A landscape with many peaks, sampled at points; each row gives a point and its height.
A climber steps from a point to the highest of its 2 nearest points, and stops where none of them is higher. Distance is the straight distance between rows; heights are no part of it.
rem: [137 131 144 132 123 182 142 115 209 134 119 110 135 145 138 134 127 126
 168 106  91]  h=468
reni: [ 89  93 137 136 132 115 109 125 109 169  96 122 104 169  71 154 105  91
 176 157  78]  h=267
mok: [122 118 106  89 126 133 110  86 107 144 141 129 146 161  98  77 111 121
 198 102 114]  h=274
Nogi: [131 166 129 124 151 134 115 115 170 138 102  66 163 131 134 115  92  98
 156 126  97]  h=459
Zotes: [162  90 185 144 182 128 162 149  50  92 155 144 127  86 137 140 143  81
  97 123 142]  h=388
vegos: [116 102 151 149  90  87 172 168 116 110 117 119 141  52 133 121 124 175
  86 151 164]  h=221
nepo: [137 153  92 110 127 180 109 115 154 102 164 140 154 161 132 137 149 135
 133 118 122]  h=311
zutif: [104 141 142 105 153  94 149 128 109 128  94 119 125 181  61 103  85  81
 197 107  97]  h=105
Zini: [185 161 129 176 164 127 164 111  98  87 112 121 144  64 166 121 149 130
 135 123 166]  h=204
kude: [114  75 139 111 111 110 145  90 134 148 118  97 190 113 126  96 104 108
 136 137 104]  h=362
Vifu: [153 144  72 114 154 165 125  94 122  97 141 146 156 135 152 124 147 131
 139 125 135]  h=281
kora: [175 192  70 144 161 137 118  90  97 115 147 123  82 101 165 144 155 139
 120 100 158]  h=647
sug: [ 84 116 152 129  87 102 123 201 138 174  69 140 131 166  98 111  99 142
 125 184 100]  h=226
riko: [159  99  95 117 125 152 156  90 154 156 137 179 107 165 128  92 133 148
 182 110 124]  h=23
Gur: [132 118 175 151 100 121 139 183 184 162 104 141 132 215  75 135  92 118
 153 104  91]  h=415
supeb: [118  89 126 162  78  88 176 166 169 181 114 130 128  92 128 131 125 141
 105 155 121]  h=196
Nom: [189 155 158 138 166 119  99 124 103 111  88 119 152  84 164 122 120  77
  91 143 169]  h=177
Vos: [157 213  83 134 129 137  85  83 122 134 116 119  93 126 154 126 147 125
 134 114 150]  h=500
nufis: [140 141 108 157 143 157 165 140  58  96 176 158 128 118 119 148 173 157
  98 130 163]  h=460
Sogo: [123 118 144 131  97 114 139 140 187 143 173 130  62 126 111 116 146 191
 143  75 150]  h=350
Varav: [ 67 118 127 141  84 139 111 151 155 149  95 131  90 120 112 154 153 148
 141 163 115]  h=412
ser: [121 105 121 139 147 122 151  66  80 103 156 121 136  86 144  95 142 138
 139  99 143]  h=250
lafe: [108 154 105 139 116 134 145 149  81 109 174 149 101 104 112 140 176 200
  88 138 178]  h=515
bis: [107  93 125 138 101 108 156  92 116 109 175 112 161  93 124 115 144 135
 122  94 130]  h=294
Tis: [100 127 165  98 121 125 109 120 103 108 129  92 192 162 136 131  96 101
  97 150 105]  h=291
gam: [168 118 130  95  92 155 156 117 193 157 156 181 114 186 125  93 146 167
 155 116 152]  h=17
mupod: [ 86 178 157 114 171 143 124 137 105 124  59  93 131 142 131 123  96 115
 143 193  97]  h=202
Luz: [109 153 104  67 104 118  65 199 156  95 112  90 141 149 135 139  90 162
 124 110 142]  h=254
samab: [113 106 166 127  76 113 134 147 125  97 110 144 170  83 155 134 125 158
  76 158 164]  h=229
fusa: [190 160 135 155 136 117 122 114 157 188  85 133  93 165 107  74  90 101
 186  92 125]  h=464
Fisa: [154 101 165 192 122 116 114 158 156 158 120 170 138 211  75 138  94 129
 165 121  88]  h=396
far: [127 130 121 143 114 167 160 140 197 112 124 108 162 111 151 154 140 134
 133 124 103]  h=494
rog: [171 174  72 147 191 150 159  96  75 107 172 125  85 118 146 141 162 142
 125  93 156]  h=670
Ruge: [ 81 139  99 150 102 157 138 124 150 134 137 143  56 129 115 161 169 167
 166 134 115]  h=348
Bof: [123  86 180 144 160 100 144  93  91 103 164  98 139  74 157 169 118 119
  69 160  98]  h=482
zubi: [127  97 151 124 107 132 127 128 108  89 124 151 196 103 150 131 138 129
  89 143 145]  h=243
vut: [142  85 149 211 105  97 103 143 177 173 140 173 107 174 104 142 119 144
 139 111 101]  h=382
baleg: [161  96 160 148 156 152 173 167  38  89 172 156 122 114 120 140 175 126
  93 126 158]  h=418
kuno: [ 90  87 145 125 142 111 142  88 136 151 123  72 122  90 142 155 126 119
 116 192  83]  h=465
Zez: [108 103 161 122 155 103 146 117  95 172  73 140 142 159 113  72  67  99
 167 168  97]  h=71
tib: [ 83 111 157 101  71  88 132 195 138 164  76 112 146 137 123 116  83 158
 112 181 126]  h=217
Temir: [ 80 124 121 142 115 151 126 132  97  96 136 157 105  96 134 147 168 177
  94 169 152]  h=618
tiv: [ 90  94 192 114  95 114  76 124 103 111 148 138 142 107 142 153 100 127
  66 150 121]  h=263
zunuf: [170 199 147 131 155 142  84 127 106 120  83 123 143 113 154 112 128  88
  98 148 153]  h=166
nuzan: [140 119 100 122 155 151 107 136 131 103 155 104 145 135 153 161 147  58
  93  85 123]  h=379
mef: [173  98 188 125 189 111 127 115  95  99 138 123 133  65 166 158  87  89
  68 162 113]  h=472
lan: [104 146 137  99  70 116  78 166 161 112 122 108 173 135 140 122  99 149
 104 111 138]  h=287
mekig: [108 118 122 146 101 112 127 123 129 100 187 118 147  99 134 139 154 146
  86  85 149]  h=314
forur: [120 124 156 129  91 159 136 158 201 159 113 120 133 171 104 133 111 122
 166 109  87]  h=440
vogo: [118  91 130 173  90 112 132 145 192 167 147 164  72 141 113 134 137 154
 147 101 119]  h=367
gem: [191 113 103  59 178 146 150 133  72 109 145 163 104 119 134 133 165  59
 107 119 175]  h=276
zomen: [120  97 164 118 122 119 111 154  66  89 166 172 119 102 135 151 149 129
  42 121 164]  h=293
degis: [148 169  97  94 106 151  95 160 162 113 180 153 148 181 126 168 147 136
  89 117 148]  h=333
lige: [151 118  99 122 154 132 122  74  98  92 152 141 145 110 159 112 151 117
 124 113 150]  h=247
Noko: [ 82 107 150 121 145 116  99  86 111 152 111  81 123 128  95 131 108 102
 181 148  95]  h=339
depel: [ 89 132 101 160 152 142 151  87  99 123 174  94  80 100 117 152 159 150
 154 101 112]  h=485
dugun: [184 128 148 133 163 131 147 125 119  80  92 123 184  86 168 122 124 100
 125 142 154]  h=189
Pedi: [165 171 127 131 169 137 102 129 158 125 101  63 166 124 163 150 102  72
  99 113 115]  h=420
baseb: [123 151  79  88  89 160 132 137 141 145 136 188 148 175  99 109 134 170
 163 163 142]  h=134
bivir: [138 143  83  98 112 106 148 146 160 115 168 166  98 115 114 110 134 224
 126 128 181]  h=96
Budi: [120  95 142 116  91 110 163 127 159 151 110  94 194 122 144 132  95 117
 116 162  88]  h=331
mufe: [152 131  89 139 184 146 132 101  78 108 193 118 100 130 139 153 159 112
 108  67 124]  h=599
dezer: [177 182 113 175 137 121 161  98 126 119  97 106 113  59 158 109 144 134
 134 111 162]  h=219
fanil: [150 111  93  93 113 111 119 161 182 140 128 176  83 148 116  86 115 204
 152 122 163]  h=85
vib: [105 149 103  85 106 115  59 180 169 115 109 110 105 147 103 138 107 175
 157 125 141]  h=220
lel: [110 133 113 129  91 102 113 135 167 115 176 113 106 111 113 134 147 178
 117  72 144]  h=332
volop: [ 74 118 137 141 115 159 113 123 128 122 106 143 120 111 126 140 145 157
 122 196 125]  h=497
Til: [110 134 130 163 134 140 156 134 164 117 131  83 153  93 152 191 146 118
 110 150  99]  h=524
nolik: [141 109 106  81 136 152 102 133 107 104 147 139 151 152 138 152 152  79
  82 101 131]  h=360
Luvuv: [114 138  90 150 149 138 129  82 107  99 207 110 101 125 126 161 171 147
 127  78 123]  h=554
koses: [101 104 176 112 111  93  83 152  84  89 150 144 111  90 150 151 120 161
  50 135 160]  h=279
zisod: [134 138  95 121  80 140 157 128 159 119 162 177 127 121 124 107 154 192
 126 124 166]  h=104
dopi: [113 108 127 102 128 128 120  94 114 131 120 112 180 136 117  75 106 108
 154 120 121]  h=488
fes: [ 88  72 147 132 133  91 124  66 121 151 137  81 112 101 119 139 117 104
 151 157  96]  h=421
zemis: [125 121 117 108 123 104 103 173  87  98 162 145 104 117 125 153 169 134
  47  86 172]  h=309
naf: [145 155  91 100 114 119  97 163 139 102 200 155 113 136 122 157 156 158
  74  91 173]  h=324
nuze: [147 126  83  69 129 164 110 145 124 116 181 167 142 180 129 163 160  86
  82 106 144]  h=345
puvo: [141 139 121 142 161 145 106 113 169 110 148  71 147 121 161 162 126  77
 119  80 104]  h=397
Vam: [109 116 143 114  51 104 122 144 174 154 122 100 165 121 124 120  98 130
 118 118 116]  h=312
vota: [205 160 130 141 155 109 129 115  63 118 121 144  98  91 146 122 162  79
  83  95 189]  h=322
Gapin: [174  90 150 190 156 136 159 123 183 184 115 141  97 153 151 131 108 116
 174 112  88]  h=424
kuli: [ 99 145 122  88 127 127 127 115 102 125 121 127 140 198  69  88 110 111
 201 100 100]  h=156
boz: [ 91 101 102 161 128 139 142  94 123 147 125 130  77 106 121 133 154 131
 171 133 108]  h=381
vuzi: [108  78 135 134 136 130 141 115 108 168  77 168 139 145 121  72 108 106
 161 161 105]  h=56
gid: [113 128  99 157 157 127 124  98 121 168  86 114  71 108 130 132 129 120
 185 144 101]  h=306
momaz: [108 103 154 162 162 123 157 105 122 108 131  77 136  80 156 178 132 116
 101 169 103]  h=498
dolet: [148 164  72  95 100 163 148 119 167 132 162 184 150 156 123 133 146 184
 132 163 174]  h=113
fubof: [ 90 108 122 155  98  89 148 169 149 139 120 130  98  69 127 121 136 177
 105 135 147]  h=208
teros: [217 151 111  88 174 128 108 126  90 107 111 147 123 113 158 110 156  55
  90  99 175]  h=297
nutu: [100 148 162 110 164  85 156 133  95 152  74 129 138 163 103  63  70  98
 170 134 112]  h=83
Zun: [ 66 151 151 115 135 147 135 150 111 141  69 105 139 162 103 131 106 120
 163 183  93]  h=218
dosim: [139 146 104 159 157 129 149  91 123 145  79 106  84  65 155 117 134 134
 152 140 142]  h=248
taf: [117  73 122 169 100  89 148 147 162 189 115 130 125 126 120 138 123 118
 122 156  82]  h=192
nep: [123 106 160 116 152 148 104 110  98  99 123 121 186 122 150 128 114  95
  89 146 118]  h=266
sobid: [119 193 134 133 166 137  84 118 114 134  62 103 123 128 144 111 113 118
 134 162 124]  h=175
sef: [133 103  97 143 130 159 148 119 145 163 107 172 134 147 117  87 124 120
 171 128 108]  h=35
nebe: [ 82 178 124  87  81 123  81 165 134 122 125 136 124 188  76 127 123 164
 156 130 132]  h=185
lufa: [ 68 125 150 126 106 121 139 176 117 155  82 139 127 181  72 138 109 109
 165 166  89]  h=239
fer: [137 186 136 131 134 109 124 113 152 172  91  81 122 139 102  80  82  94
 176 101 114]  h=529
nada: [196 121 160 123 187 118 155 147  44  90 138 140  94  85 149 118 149  79
 106  95 177]  h=356
tugaz: [ 95 115 178  96  86 105 125 129 135 135 139  65 190 150 139 131  92 113
  94 175  85]  h=313
kag: [180 208  96 129 159 176  94  99 173 119 119 105  96 142 161 130 135 139
 153 100 131]  h=417
kavut: [185 115 132 175 158 131 126 109 161 180  94 146  87 159 141  99  98 108
 192  99  99]  h=437
fimut: [106 157 115  82  91 141 131 166 140 138 124 181 136 208  71 106 131 162
 173 145 121]  h=159

For each start below, name the point where the climber stops.
vut => Til
teros => Temir
gem => Temir
reni => Til
nuze => fer
fubof => dopi
bis => Til
